A landscape with many valleys, sampled at points; each row gives a point and its height.
From any point a ball takes the steepest step (drop divided by distance) to one of its 2 nearest points. It stops when none of these is lower. Distance is the straight distance between rows; heights are no part of it.
lom (h 295): [-37 -13  25   7  -4   3   8  14  15  11 -10  13 -23   4 -20   4  22 -15
 -31  33]
moto (h 568): [-30  16  -2  10  -9   7 -26  -3   5   4  -1  45  35   1 -22  -4   5 -41
  19 -13]
zif (h 675): [-25  -8 -27  -4  29   0  -4 -16 -21 -10  17  16  31  -2  19  33 -18   6
  22   3]
Lirig (h 623): [-16   7  27  -5 -10  16  15  14  39  10 -39 -10 -13  42 -19 -11   9   0
 -47  24]
Lala (h 539): [  2  32  12 -15  15   3  19  -4 -25 -32   5  -9 -22  10   7   7   1   2
  -5   3]
Zov (h 412): [-32   0 -13   0 -22  -5   3 -24  19  29 -12  27  14  10 -20 -23  20 -27
   0  10]
situs (h 619): [  2 -35 -17  26   9  19  14  16  12  15  -8 -22 -25  -8  26  36 -18  20
 -29   4]
sazik (h 421): [  1 -21   9 -28  14  -4 -41  15 -34 -28  14  31 -10  15  13  30 -13 -11
  32  27]
nurup (h 279): [-13  19  28  -4   6  17   8   4  37 -19 -19 -28  -3  -2 -11 -21  11  30
 -49  11]
timu (h 677): [ 30   7 -16 -17  -6 -27   6  10   0 -22 -23 -12 -31  14 -27 -23 -16  56
  -7  10]
lub (h 248): [ -8   3  23  11   7  28  -8  -6  15  -9  18 -12   0 -38  -1  17  25  -5
 -39  16]
Nobiv (h 596): [ 23 -14 -20  13 -14  34  17  -3  22  16   0 -15   9   5   1  -5  -6  18
 -32   9]
tak (h 756): [-13  11 -36 -14  24  -4 -20 -20  -1  -9  13  37  23 -18 -24 -11  -3 -47
  17 -33]
vepes (h 321): [  9 -14  -4  15 -21   8  13   7 -24  11   2   4  -4  13  -5   2  16 -23
  -7   7]
leva (h 579): [ 12   1  -3 -14 -24  15  20  -5  38   0 -35 -14  -4  21 -27 -31   8  23
 -29  15]
voko (h 255): [ 20   2 -14   4   0 -11  22  14 -21   2 -19 -12 -29  24   8  43 -40  28
  -6   6]
Tebo (h 298): [  1  41   2  -9  16  -6  -6 -15 -13 -40  12  -3  25 -28  -3   6  11  -5
  -2 -13]
Gagi (h 400): [ 13  -3 -18   8 -13  -5  -5 -19  17  19   0 -21  27 -31  -3  -8  13  11
  16 -22]
Migu (h 359): [ 22 -12  -6   3   0   9 -20 -10 -18  -7  37  27  22 -20   9  15   3 -29
   3 -11]
keva (h 746): [  9  27 -23 -29   8  -8 -22 -13  -3  -7   5  26  28   8 -16 -22   1 -33
  18 -43]
vene (h 622): [ 25  -9   9  13 -26   6   9   7   5  48  -2 -14   1  15 -11 -24  11 -43
  14 -17]
niren (h 776): [  2  12 -22 -16  16  -7   2 -11  -4  -2  -4   3  12  23  41  -4 -14   9
  18 -23]
futum (h 259): [-41  19  23  13   3   3  -3  -7  -1 -15  -8  34  13  -9   3  20  32 -26
   5  11]
Kefi (h 426): [-25  15 -16  -6  -3 -14   3 -25   2  -2  -6  24  10  -3 -10  -5  23  -9
 -10   8]
Fuvib (h 588): [ 13  18 -21  -9   0  32  15 -25  21  -7 -12  -8  16  11   6 -22   4  21
 -39   2]
Guz (h 630): [-10  15  18 -20  -7  -4  10   1  23  11 -16   9 -20  26 -11 -35  25   1
 -31  20]
Feza (h 793): [ 10   8 -22 -17  18 -16 -33  -7   2  16   1   3  16  -5  30  -8   2  -7
  25 -42]
gufi (h 625): [-27  -5  21  10  -5  -3  -4  14  -8  19 -13  -7 -10 -20  17   5  12 -25
  10 -21]
modom (h 251): [-21 -18 -33  31  -9  29  19 -28  24  23  -4  -2  26  10   0   4 -18  13
  -5  19]
matob (h 490): [ -7  -6 -34   1  12  17  13 -35  -9  20  11   1  12  12   3 -21 -14 -23
  13 -29]
Lilig (h 323): [  7   1   5   9 -12 -49 -29  14 -11  -3 -19 -15   7 -12  -3  11   5  40
  19 -13]
bimuz (h 300): [ 23  -5 -27  15 -12  -3  20   4 -14  17  -5 -11  -6  29  15  15 -24   4
   6 -13]
Rog (h 505): [ 33  -4 -18  14 -30   5  -8 -17  14  -5  18  16  34  -2 -11 -20  20   7
  -6  13]
gogo (h 330): [  5  10  13   6  -9  -1 -13   7   9  -1  22  36   0 -21 -13 -14  31 -53
  -8  -1]
petu (h 648): [-37 -13  29   2  18  -3 -20  11 -17   5 -21   6 -21 -31   2  22  12 -37
  27 -21]
rosul (h 584): [ 18  17 -20 -23 -11   9  16  -9  17 -28 -23  -3  -3  31 -10 -30  12  29
 -38  13]
Gibo (h 779): [-17  -2  -6 -14  26  35   6 -20 -17 -27  13  36  -2 -27  13   3   2 -46
  14  -7]
lelob (h 140): [ -4  -3  21  27 -16  54  13  -5  29  18   4 -16  30   8  22   8  -6  11
 -13  15]
Palas (h 297): [ 16  -1  10 -11   8 -28  -2  34 -42 -18  30 -20 -45  18  -5   2 -51  19
   8  29]
zegul (h 289): [-22  21  12 -11  16  21   6   6  27 -11 -33  -7  -1  13  10   1   4  28
 -51   7]
Kis (h 326): [ 25  19 -15  -5  14   0 -23  -2  -6 -23  36  14  25 -35  -2  10   3 -27
   2 -13]
Beraf (h 561): [  1  27  35  -3   8   1  -6  15 -29 -29  25   8 -16 -20   4   5  13  -4
  -3  -2]
Gepin (h 278): [-29  33  17  -4  17   1   8 -21   0 -31  -8  12  25 -10  17  14  18  -3
  -3 -11]
tok (h 565): [ 19  21  -2 -13 -18   9  25 -19  -4  -2  -9  -9 -14   6  -9 -32  19 -10
  -2  -6]
Tonin (h 292): [  4  17  11  -2 -27   5   9 -23  22  -5   5   6  11 -21 -40 -21  35 -16
 -37  29]
lesul (h 473): [  3 -33 -27  -8   5  -1 -26   8 -31  20   4  10   8   4  -4   7 -17 -40
  24 -28]
talan (h 548): [-25 -26   2  14   2  26  15 -11  10  32  38  14  -2 -18 -15   0   2 -58
  13   9]
Tenek (h 398): [ 27 -13  -5   5  -4 -14 -23   9 -22 -11  25  20  -2   4  19   7  10 -12
  -9   9]
Ruton (h 280): [ 10  26  -9 -30   1 -28  -3  -9  -3 -15 -24   9 -21  19  -1 -28   9  12
  13 -11]
tenik (h 848): [-21   1   8  -8  33 -37 -43  12 -23  -6   9  30 -23 -23  -6 -12  14  -2
  13 -20]
Mig (h 518): [ 13   8  -1 -14   3 -13 -19  17  29 -16 -32   0 -19  28  22  -7   0  58
 -29   6]
pinim (h 499): [ -4  28  17 -15  12 -35   5  -1 -28 -36  15  -5  -3  17 -21  11 -21  39
   0  33]
tatib (h 508): [ 10  -1 -11  -4  13 -23  23   7 -48  -9  13 -16 -42   5 -21  -4 -10  -8
  -1  -9]
Tivi (h 657): [ -9  14   4  14   0 -46   5  10   6  -6 -34 -10 -15 -14 -20  -6  -3  79
  -2  -2]
sivu (h 268): [  4 -12  14  14 -19 -38 -37  28  -9  16 -29 -17   2  -4  -4   0   7  17
  26 -35]
Pabi (h 870): [-28  -5  -9 -13  37 -45 -29   0 -21  -5   1   9  -8 -38   1  20  -5  -1
  15 -13]
fuva (h 370): [ 21   1   1  -2 -15 -43  -6   9 -36 -10   3   2  -4  -8 -47   6   6   2
  15  11]
gomil (h 141): [  0 -25   7 -10  18  14  -2   2 -13 -10  21  15 -41 -26  20  -6  21 -38
 -19  -7]
loni (h 704): [  1   8 -16   4 -12 -21  32   4  18  18 -50 -29 -27   2  -9 -11 -13  26
   3 -25]
vumed (h 184): [ -5   6  23   9 -15   8  20  29 -16  -4 -21  -3 -28  32  -1  25 -11  10
 -17   2]
nirub (h 500): [-14 -22 -30   7  16 -11  -6  -8 -17  19  -7   9  -1   4  15  15  -7 -18
  25 -21]
Koz (h 690): [-33 -27 -16  15  12  21 -12 -13 -14   0  10  28  27   7  20  29 -11  -8
  17   3]
gaku (h 470): [ 19   3 -40  -3   3   1  -2 -23 -18   9  10   4  34  17   2 -19 -13  -9
  33 -31]
vule (h 441): [ 35  16 -15 -25  -8 -32 -11  -1 -35 -20  19  -2   9  24 -17 -11  -2 -11
  11  10]
Puso (h 219): [ 14   7   6  16 -17 -11  21  23   3   1 -32 -16 -32  18 -15  29 -40  33
 -10  -9]
koto (h 254): [-11 -39  23  21 -12  37  20   2  15  14   5   3  10   3  -9  32  13 -19
 -19  48]
gumud (h 205): [-10 -11   7  24 -14 -27 -23  24   8  33 -32 -13 -15  -1  17   0   7  22
  13 -19]
nofe (h 342): [-24   5  13  10  15 -16  12  10  13   7 -13 -18 -43 -23 -17 -19   3  41
 -29  -4]
Gosa (h 767): [-10  10 -27 -27  38   8 -12 -21  -7 -23  32  29  24  -9   9   1  -8 -51
  22 -17]
Tisil (h 732): [-15 -45  -1  -1  16  36  14  -4  -9   6 -11   9 -54  -7  10  10  13 -24
 -16  24]
zudut (h 192): [ -6  29  14   1  20 -25   5   7  -5 -12 -11 -17 -14  -1  20  -3  -5  35
   2 -22]
rin (h 306): [ 14  21 -12 -31  11 -45  -3  -5  -8  -9  -2   5 -34  14   8 -36  -1  41
   1  -6]
roto (h 713): [ 19 -10 -28   0 -24 -21   2   5  33  23 -49  -5 -18  11   6 -18  -4  42
  -3 -10]
gafo (h 200): [ 13  11  19  -2   9   8   9   8  -6  -9   1 -16 -35   8 -19 -28  11  23
 -34  -4]
Giga (h 792): [-17 -22   1 -25  37  28 -11 -24 -21 -16  -9  38   5 -17  14  26   2 -37
  36   5]
meno (h 367): [  5  -4  29 -24  16 -13 -36  19 -37 -43  31  11  -5   3  23  18 -27 -11
  21  38]
Siz (h 399): [-22  -2  -1   1 -11  -7  25 -10  23  37 -14  -4  -1   8  -9 -28  18 -19
  -3   8]
Mim (h 462): [  7  24  -7  12 -24 -20  11   5 -18 -11 -27  -7  24   6 -17  22   4  18
   5  -1]
zoted (h 282): [-15 -15 -13  21  12  35  37   0  20  -8 -25  -8  -4   9  -6  44 -33  10
 -44  18]
rogep (h 310): [-28  16  10  20  -9  15 -15  -6  25  -1  -5  11  38 -11  32  18  10  14
   2   1]
motiv (h 463): [ 44  15  12 -21 -24 -17   1   5 -26 -26  16  -2 -11   9 -25 -28  11   7
   6   4]
kile (h 277): [-44  -1  28  -5  -7  10  10   1  -4  -2 -12  33  -2  13  -4  -1  34 -26
 -15  33]
bulot (h 360): [  6  23  21  14 -30  22  -1  -6  10  13  -8  -8  45  -9  -5 -15   5  -7
  36 -25]
lumar (h 573): [ 18  16  -6  -2   5  -8   7  -7 -35  -6  24 -16  39 -11 -14  25 -16 -11
  20 -13]
ronid (h 393): [ 29  -3 -10  -8 -42   6  14   7  10 -21 -29 -15  36   8  -8  -8   7  33
  21  -4]
nuf (h 378): [ 16   8  20 -12 -37   5  12  -1  14   2 -34 -15  28   2  -3 -20  19   4
  32 -16]
dusu (h 318): [-19 -21  21  10  10   7  15  11  14   4   0 -17 -36 -18 -18  -2  16  16
 -37  18]
Vun (h 253): [-13  36  12 -13  -7 -24  12   2   3  -2 -45   1 -23  28   6 -11   3  15
  16 -11]
perid (h 503): [  3   9   0  -7  16 -19 -13  15   0 -21  -7   7 -20  15   5  -8   1  55
 -32  14]
loza (h 674): [  3  -6 -19  -5  27 -28 -11   2 -10 -21  19 -19   3 -32  15  34 -16  27
   6  14]
tazar (h 434): [ 14  15 -15 -24  33 -32 -24  -7  -1  -7  20  -8 -18  -6  37  -5 -13  24
   2 -14]
dak (h 424): [  1 -22  -3  10   4 -13 -10  24 -34  12   4  -5 -11  -8 -20  18   3 -40
  21 -19]
tofoz (h 587): [-23 -23   6  30  -8  11   3   1  22  60   4 -17  11 -14   1   6  -7 -29
  28 -20]
zozaf (h 653): [  0   0 -28  -8  19 -29 -30  -5 -10 -25  20   9  19  -6  11  20  -6  12
  10  17]
neb (h 731): [-22   1  10  19   6  36  -2 -18  -8  19  26  -2  35  -6   6  17 -12 -22
  37 -30]
besud (h 482): [-25 -39 -10  19  -4  11 -25   9   6  37  16  31  19  -3  -6   6  -4 -47
  27 -16]
zesom (h 542): [-23   7  10 -48  34 -22 -38  11 -35 -24  15   9 -15  -4   8  16 -27 -21
  37   1]
ramu (h 606): [ 27 -22 -13  26 -23  17  21  16  13  18 -10 -22 -11   6   7  32 -21  24
 -26   6]
nuloz (h 649): [ -9  19  59  -7 -12   6   3  -1  45  17   1 -14  -1  -1 -22 -21  35 -21
 -21  23]
devaf (h 229): [-12  35  -6 -10  33 -35  15  -5   1 -16 -13 -20 -27  -2  12  12 -25  36
   3  -1]
kitek (h 533): [-32  -5  17   1  11  10 -33  11  10  23  -7  30  14  -2  33   5  12 -35
  18 -15]
tute (h 828): [-22  10  14  -5   6 -31 -40   7   5   7  -8  16 -12 -13   5 -17  18 -14
   7 -28]
deva (h 334): [  8  -7  11   5  -7 -37 -24  33 -39  -4   6   8 -23   4 -41 -10  10  -1
   5 -10]
kagiv (h 716): [-20 -47   7  -2  30   9  13  -6 -32   1 -15  10 -47 -29   6  20  12 -35
  19   7]
tul (h 656): [-19  11  45   0  -4   0  13   2  59  23 -13 -33   4   5 -29  -5  19   3
 -21  34]
mak (h 395): [ 13 -13  10   5 -13  -7 -40  19  -1  16  19  33 -18   6  13 -15  29 -15
 -17  -5]
tuzu (h 307): [  4   8  21   3 -20   9   3  -5  -7 -16  16  19 -17  -4 -31 -10  33 -32
 -29  22]
vuved (h 161): [ 25  -9 -23 -14  27  -6  12   3 -25  -6  30 -20 -33   9  22  25 -21  -6
  -4   3]
vinel (h 335): [  5   5  22  24 -25   8 -21   4  11  11  -9  -2  46  -1  22  14   7  -4
  26  -9]
Sobov (h 387): [ -5   0  -1  -1   4   8  25 -10  41  27 -27 -24 -20  -3  -6 -37  10  -3
 -18  -2]
Moro (h 369): [  6  -2 -20  -4 -13 -29 -19  -8  -8   1  -5  -6  16 -18  -4  -1  11  14
   9 -19]
mas (h 479): [ -3  24  -5 -17  -2 -28   0  -6 -15 -33 -22  -8  11  15  -5  23 -16  38
  12  14]
leni (h 440): [ -4   0 -18   7 -20  22  19 -33  12  11 -10   6  32  16 -19 -37  -4   2
  36 -14]
lefak (h 374): [  6 -10 -11  -6   1  -2  17  11  38  22 -32 -32 -39  -3 -10 -49   4  27
 -24 -16]
Talop (h 411): [  7  -4   4  17 -32  -4  12  -2 -13  12   1  -5  19 -10 -46  -5  18 -37
  -7   9]
soz (h 194): [ 15  22  11   4 -15  47  14  -8  12 -17  21   9  28  -9   1  15  18 -11
 -30   8]
nima (h 627): [ 23  12 -26 -28  15 -41 -43  -4  -6 -14  18  10  29 -17  -7   2  -1  -2
  25 -11]
renuk (h 493): [ 46  -1 -24 -16 -39  -6  -2 -13  -4 -20  12   9  28  -1 -17 -22  18   2
  11  -2]
Lod (h 442): [-13 -15 -18  -2  17   0  36   1 -12  -5  -6   6 -21  29   2  18  -7  -5
 -14  12]
Lede (h 256): [ 31  24  20 -12   9 -11  22  26 -33 -23   9 -23 -38  32 -10 -12 -43  36
   2  11]
vuvo (h 639): [-19  20  42  -2 -25 -10  -8  14  23  15  -9   8 -14  18  -9 -22  38 -16
 -17  18]
kifur (h 664): [ -6 -28 -11  20  14  18  35  -1 -29  14 -11 -18 -20   2  23  34 -25 -16
  15  -7]
tiso (h 467): [-19 -26 -36  -8  25  -6  14  -4 -15   4  -1  16 -27  17  16  12  -8  -5
   7  -5]
gaded (h 469): [ 23  18 -13 -28  26 -13  -9   0   8 -25  25 -24 -15  -2  32  -9  -5  45
 -23   5]
nikam (h 634): [  3 -26 -32  30  12  26  18  -3   3   0 -14   5  -2   8  29  49 -32  26
  -9   2]
melok (h 609): [  4 -14  19  11   1  28  25  22   7   4 -16 -28 -45  20 -10  -2 -14   0
 -47  19]
tomov (h 694): [  6  21 -11 -17  -6 -29  31   7  17 -16 -38 -27 -42  11  -4  -2 -37  52
   9 -22]
pobuz (h 595): [ -6  23  -9 -34  22 -26 -35   6 -24 -12  12   2  21 -11  -3  21 -19 -18
  37 -23]
Zeme (h 768): [  0   8 -30  -1  19  21  17 -21   4  -6   6   5  15  31  37   4 -11  15
   0  -4]
fivuv (h 451): [ -7 -18 -14  14 -16   0 -22  -9  17  39  25  23  25 -11 -39 -18   0 -57
  22 -10]
tek (h 308): [ 17  10  19 -22  20   0 -12  13 -27 -37  33 -10   7   5  40  23 -24  -6
   9   4]
Liti (h 717): [ -8 -11  16  27  -6  39  11  -8  -7   2  30   7  31  -8   8  20  -3 -31
  16  -2]
Bom (h 373): [  3 -13  25   7  -9 -15 -11  33 -40   4  16  16 -33  -4 -30  -5  19 -32
   1 -14]
reme (h 572): [ -6 -28  -9  24  10   5 -26  -4  18  13  15  16  10 -47  26  25  18  -8
  -1  -6]
nelab (h 478): [ -7 -13   6 -39  38 -16 -17   4 -34 -27   3  19 -18  29  33  21 -17 -14
  34  14]
Vovad (h 550): [ -2 -24 -10  27  -7 -16 -39  -1   3  19  10  12  32 -44  -2  12  13  -4
  13 -13]
bub (h 209): [ 10 -26 -20  21 -41  20  13 -16  31  19   2  -7  40   4 -22 -19   4  36
  16  23]
sifem (h 705): [-42 -37  -8  27   3  30   2 -18  14  30   9  28  13   2  15  12  -8 -13
  19  16]
tezag (h 591): [ -4 -23   4  12  -7   2 -24  -3  34  33  30  11   7 -33  14  -5  22 -21
 -12   4]
Rezu (h 605): [ -6 -15  -2  15  -9   8   6   6   2  38 -20 -19   5   9   8  -5  -6 -22
  11 -20]
kom (h 125): [-12  -4   7  17  12 -26  -9  19  -5  14 -18 -16 -32  -2  29  15 -14  39
   0 -19]
dod (h 617): [ 47 -18 -40   8  -7 -22 -18  -4 -17  10  17 -13  14  -2  -6  10 -19   1
  21 -21]
zira (h 553): [  1  39   5 -18   9   1  24 -15 -19 -10   0  -7  -3  12  -2 -10   5 -16
   9 -19]
tadi (h 293): [ -3   4  -9   8   4  31  34  -1  31   0 -39 -30  -8   9  -4  12 -31  20
 -50  -4]
Tav (h 647): [-10 -23 -40  23  16  11  30 -13 -11  12  -8  -4  -3  -8  12  44 -28   4
  14  -4]
Tob (h 554): [-27   9  -5 -10  15   8 -34  -2  -2 -11  -7  52  28  -4  12   1   3 -40
  30 -19]
tumo (h 706): [ -7  -8  -7  22   1  21   3  -7 -16  -6  16  -9  37 -19  12  32   7   5
   4   5]
nipes (h 507): [ -1 -21 -33  15   5  27  26 -25  -4  23  21   9  -7  11  17 -12 -12 -21
  -6  -4]
vad (h 294): [ 15   7 -25 -12   7 -28  10   8  -2 -12  -5 -10 -27  26   7  11 -50  26
  -2   5]
fis (h 160): [ -3  20  24  15 -17  32  25  -7  17  19 -18 -25  25   4  21   8  -5   8
   1  -4]
rig (h 652): [ 37  -6   2  -7  -2  -2 -32  22 -21   6  19 -16   3 -10  -4  -3   0 -21
  28 -41]
Zad (h 519): [-14  35  28 -22  23 -30  13   8 -43 -35  12  -3  -9  17 -10   5 -11  11
  11  11]
maf (h 555): [ 35   5 -21   4  -4   6  24 -13 -31  -4  19 -20  16   7 -20   1 -10 -17
  15 -15]
ravur (h 228): [  0  11  23 -17  14  22  -5   6  -1 -10  12   9 -36  14  15 -21  12   0
 -41   2]
bukit (h 238): [ -1 -10  10  -3   1  -4  -4  25 -39  -9   0  11 -28  27   7  17  -4  -2
   7   5]
muv (h 243): [ 23 -14  -4  -9  23 -15 -15  10 -23 -10  34 -23  -5  -1  47  25 -24  -8
  10   5]
migul (h 386): [  1  -3  33 -11  33  15   2  28 -35 -36  21  19 -38  19   2   5 -18  33
 -19  37]
gifeg (h 281): [  5   5   4  -8 -37  16   2 -16  36  -2 -10   1  34 -10 -31 -21  31  15
 -23  36]
vazil (h 273): [-15  10 -13 -15  37 -41   2   3 -17  -8   7 -13 -39   7   7  -1 -41  24
   0   7]
fezu (h 477): [ 45  -2  -4 -24 -34 -23 -13   7  -4 -25  -7   7   2  -5 -32 -35  26  22
   9   0]
Famuz (h 517): [  7  -1  -5  17 -28  18 -10 -17  24   6  25  11  38 -30 -15   4  23 -13
 -11   9]
rubuk (h 405): [ 16  17 -13 -38  12 -29 -14  -4 -35 -29  42 -17   9   4 -13   7 -29 -27
  13  19]
raka (h 730): [  4   6   2 -10 -19   0 -12  -3  30  23 -18  20   4   9  12 -52  28 -17
  -6  -7]
Nonop (h 621): [-14 -15  29   9 -22  -1   5   9  30  36  -4 -15  -1 -11   6  12  16 -12
 -13  18]
Kiv (h 535): [ 19   0 -19  -2  22  -4  34 -14 -32   3  20 -36 -14  -4  -5   7  -9 -16
   9 -27]
vudu (h 423): [-11  -7  -8  26   1  19  -9 -25  25  18  21  -9  42 -35  18   5   4  13
   3 -21]
ganik (h 594): [ 38 -13 -31  14 -10  -8  -8  -3 -17  -3  22  -5  49 -19 -15  17  -7   7
  18  -7]
mur (h 810): [  1   6   0  -5   4  -6 -47  10   2  16   2  19  15 -12   7 -13   1 -35
  19 -45]
godab (h 586): [ -8  12  47 -21  16  -6 -29  19 -28 -50  29  28 -23 -16  10  15  18   0
   1   4]
zosuk (h 689): [-10 -42  -9   3  30  11  16  12 -30   4 -16   2 -42 -10  14  41 -16  -7
  16  12]
ruro (h 637): [ -7   3  19 -22  -4  17   3 -13  64  22 -16  -4   2  25  -1 -39  20  -7
 -30  29]
biv (h 452): [  8  12 -32 -12 -12  -1  26 -30   0   7 -18  -3  25  24   6 -33   0   5
  40 -32]
sizen (h 449): [ -9  -2  -2  25 -32  -9   0  -7  -6  -7 -19  10  46 -10 -17  20  12  22
   2  19]
vozup (h 288): [  4 -27  13  18  -6   8  11  17 -35   0  14   0 -30  13   7  16   4 -23
  -1   7]
tamis (h 511): [-22 -15   7  14 -11   8 -32  -1  18  37  11  27  25  11  22  -5   4 -25
  17   1]
topo (h 574): [ 22  -2   2   0 -25   1  30  -2   0  -7 -29 -23  -9   4 -25 -28  20  11
  -7   7]
rogu (h 341): [  8  20 -18 -37  21 -63 -15  -2  -5 -22  12 -16 -22   6   0 -35 -31  39
  21   9]
veno (h 414): [ -1  16   4 -15  28  12  12   9 -10 -43   1   7 -26  35   7   9 -27  29
 -30  24]
Zibud (h 618): [ -3 -10  29   5  -7  10  11  28  29   8 -32 -24 -46  29 -34  -9 -15  19
 -54  18]
daza (h 263): [-24  -8 -17  20  -9  31  26 -23  53  27 -11  -6  19  13 -20   2 -11  15
 -26  34]
Budez (h 358): [ 33  -1  -7   0 -26  -5 -22   7   6  17  15  23   3  -6  -5 -27  14 -32
   1  -3]
nukup (h 221): [ 14   0  21   8   5  34   4  -6  -5 -24  38  -7  -2 -26  18  17  17 -19
 -23   7]
zelu (h 267): [-16 -28  -4  27 -10  35  25   7  13  22 -11  -7   9   1   1  40 -15  -3
 -23  33]
fimer (h 232): [ -3 -12 -43  31 -31   9  10 -10  10  10  -5  14  32  15 -10  -2 -16  35
   7  11]
lok (h 804): [-28 -25  25   5  11  44   7 -13 -20  -6 -17  31   0  -1  24  25   5 -45
  25   4]
Kofu (h 361): [  1   5 -14   5  14 -18   8   1  26   4 -24 -31 -37 -11  -7 -31   8  54
 -31  -9]
Midam (h 685): [ 22  29 -12 -25  11 -23  23   0  17 -27 -22 -25 -28   1 -12 -19 -29  71
   5  -3]
far (h 722): [ 13  -6 -18 -11 -23   5   2  -9  40  24 -28  -3   3   8  19 -40  13  21
  -1  -4]
boso (h 429): [ 16   1  -4  16 -29  11  -1 -13   1  13  22  20  37 -12 -47 -20   4 -47
  16  -4]
savum (h 743): [-29   4   5  26  -8  29  -3 -20  11  20   1   3  37  13  17 -11 -14  -9
  30 -28]
Fove (h 231): [ 27  10  30  -7  17  -1  21  28 -14  -3  16 -12 -47  21  -9 -21 -23  44
 -18  -5]
ges (h 633): [-30  -4  14  33 -10  -8   4   6  20  16 -17  -9   9 -14  -2  32  10  19
 -13  20]
zivu (h 593): [-12  17  26  -9  -4   3  -9   1 -20 -22   0  15  11 -10 -20   7  14 -39
  10 -20]
kulet (h 347): [ -4  -5  29 -12  28 -23   8  36 -45 -25  19  19 -34  17  -7  14 -35  26
  12  37]
tazog (h 531): [ -3   5 -10  21 -23  -3 -28  -6  20   8  11  19  47 -50  -7  -7  10 -10
  10  -8]
bati (h 890): [-10  -7 -23 -13  29 -31 -40   4 -14   7  12   4  17 -32 -22  17  -5 -27
  14 -28]
gom (h 626): [ 39  20   3 -10 -16 -10 -30  14  -5 -14   2  -5  19 -17 -14 -14   9 -17
  28 -32]
Viv (h 363): [  9  12  -9 -35  21  -4 -20 -10 -26 -30  48 -10  21  -4  20  18 -37 -28
  17  15]
ratef (h 488): [ 18  31   4 -29  31 -15  -6   6   8 -30   6  -4 -23  15  14 -22 -10  54
 -32  15]
varun (h 608): [  0 -25   8  16  -4  11  10  -2  25  40  22  -5  -6  -5  -1  -3  14 -22
 -16  15]
novid (h 396): [  6   4  10  10 -37 -19   2   6 -12  -7  -5   9   7 -10 -52   6  26   1
 -12  19]
zik (h 759): [-16  -5  -8  -2  21  45  19 -19   3   3  -6  15   0  19  51   5  -6  -6
   3  -7]
Figum (h 439): [-12   7 -13  14 -20 -22   0 -11  17   7 -12  20  34   0  -2   2  14  11
 -13  21]
zenis (h 528): [ -1 -53 -21  21   4  32  15 -13  -4  24  31  16  -8  -8  -2   9   2 -40
   4  11]
Nunam (h 610): [ 11  36  25 -16 -15 -16 -21   1 -10 -13  -3   2  16 -22 -26 -17  17 -19
  15 -34]
vomi (h 737): [ 11  19  -4 -21 -11  -4 -18 -17   6   1 -15  24  15  12   4 -46  16 -27
  11 -21]
roga (h 190): [ -4  -5  23 -15  14  30  -9   8   1 -12  12  25 -27  -9  28   0  27 -23
 -28   5]
nof (h 336): [ 37   1 -18   0  -9 -18   2   2 -11  -1  -9 -29  -8   1   8  -4  -7  23
   0  -6]
makuz (h 407): [ 33  -8  -5 -16 -43 -12  -4  15  22 -31 -27 -16  16 -15   5 -18  22  52
  11   2]
takeg (h 266): [-16  14  36   8   3  17  -3  13  27 -11   2 -23   1 -22   5  -2  15  15
 -48  17]
Sifub (h 189): [ 28 -24  10  23 -44  38   7  -8  41  19   4 -17  41  -8  -3 -15   3  22
  -3  24]
kem (h 62): [  9 -19  -6 -11  29   9  15   5 -19  -6  33 -10 -41 -19  23   9   5 -25
   0  -6]
poki (h 299): [-10  20   0  -1  10  30  17  -1  33 -13 -24  -9  -2  24  27  16 -22  30
 -32   8]
duz (h 751): [-20   6   6  16   9  35   7 -14  17  21   5   2  18  11  46 -14  -8  -8
   6 -20]
vulav (h 567): [-31 -26  10  31  -9  18   8 -22  34  43  33  -2  23 -17 -16  -3   0 -35
  27   7]
Vir (h 645): [-11   2   0  26  -7 -28 -13  23  19  10 -32 -15  -5 -27  -6  19   2  51
 -10   5]
tovuz (h 427): [-12   3  -2   0 -22  19  15 -40  25  28  10  16  34  10 -21 -45   9 -27
  21  -4]
bimaz (h 471): [  7   2   3  -7  18 -29 -12  11 -42 -12  21 -13 -15  -8 -15  10  -7 -20
  13 -27]
palus (h 290): [-15   7  19  11   3  18 -14  12  22   1  -2  -7   6 -11  42  15  20  13
 -20   8]
dopu (h 601): [ 22 -12  -6  11  -5  37  24   7  19  17  -9 -31 -13  27 -10  -8  -8  -3
 -49  18]
deku (h 178): [  6  19  18   6 -18  37  24  -2  16  -8 -11 -26  15   5   0  -2  21   0
 -24   7]
nufu (h 667): [ 13   2   2  -3 -23 -42   3  13  -5 -20 -26  -5 -19 -11 -31 -23   1  72
  15  -4]
resak (h 718): [-34 -44 -15   6   3  25  22  -5  -2  21 -10  19 -22   2  12  24   1 -17
   3  28]
fero (h 695): [  2 -12 -16  24  22  -6   9 -13 -15  -3  20 -15  16 -39   9  44  -4   5
   0  -5]
fakis (h 390): [ 14  31  -7 -37  24 -36 -22  -5  -9 -21  22 -27  -5 -13  17 -14 -20  10
  22  -6]
mar (h 230): [-25  33  37   2   2   0  16   8   6  -2 -28 -10 -21  23  17 -13   1  18
  -4 -16]
Sopo (h 291): [  9 -15  29  13  -1 -22  -3  37 -38   1   1   4 -33  10 -11  -5  -5  19
  -2   9]
bopub (h 578): [ -9  12  28   8 -16  18 -10   5   6   1   4  29  33  -2 -17  -1   3 -63
  28 -21]
Miz (h 165): [  3  -6  26  17 -23  34  -3 -10  57  33  17 -17  33   5  10 -13   2  12
   0  20]
Ruta (h 428): [-18   7 -11  -8  20  16  33   3  -7 -31 -15  -6 -27  32  -9  13 -11  15
 -44  20]
Votu (h 272): [ -1  -9   2   0 -21  18  14 -12  59  18 -13  -4  37  23 -27 -18  13  23
 -17  45]

Where does a ball stop that starts at each point below?
ronid => lelob
sizen => futum
roto => kem
rosul => futum
tazog => kem
vulav => futum
nirub => gafo
mak => lelob
poki => lelob

Write out the way that a ball takes from each point below.
Gibo => Gosa, tak, keva, vomi, raka, far, roto, loni, tomov, Midam, timu, nufu, Tivi, Vir, ges, Nonop, varun, tezag, reme, Vovad, tazog, Famuz, Rog, renuk, fezu, motiv, vule, rubuk, Viv, tek, muv, vuved, kem
tofoz => vulav, talan, zenis, nipes, matob, gaku, biv, leni, tovuz, Zov, Siz, Sobov, lefak, Kofu, nofe, dusu, lom, kile, futum
makuz => ronid, nuf, bulot, vinel, rogep, palus, takeg, lub, nukup, soz, deku, fis, lelob
perid => ratef, gaded, tazar, fakis, rogu, rin, Ruton, Vun, mar, zudut, kom
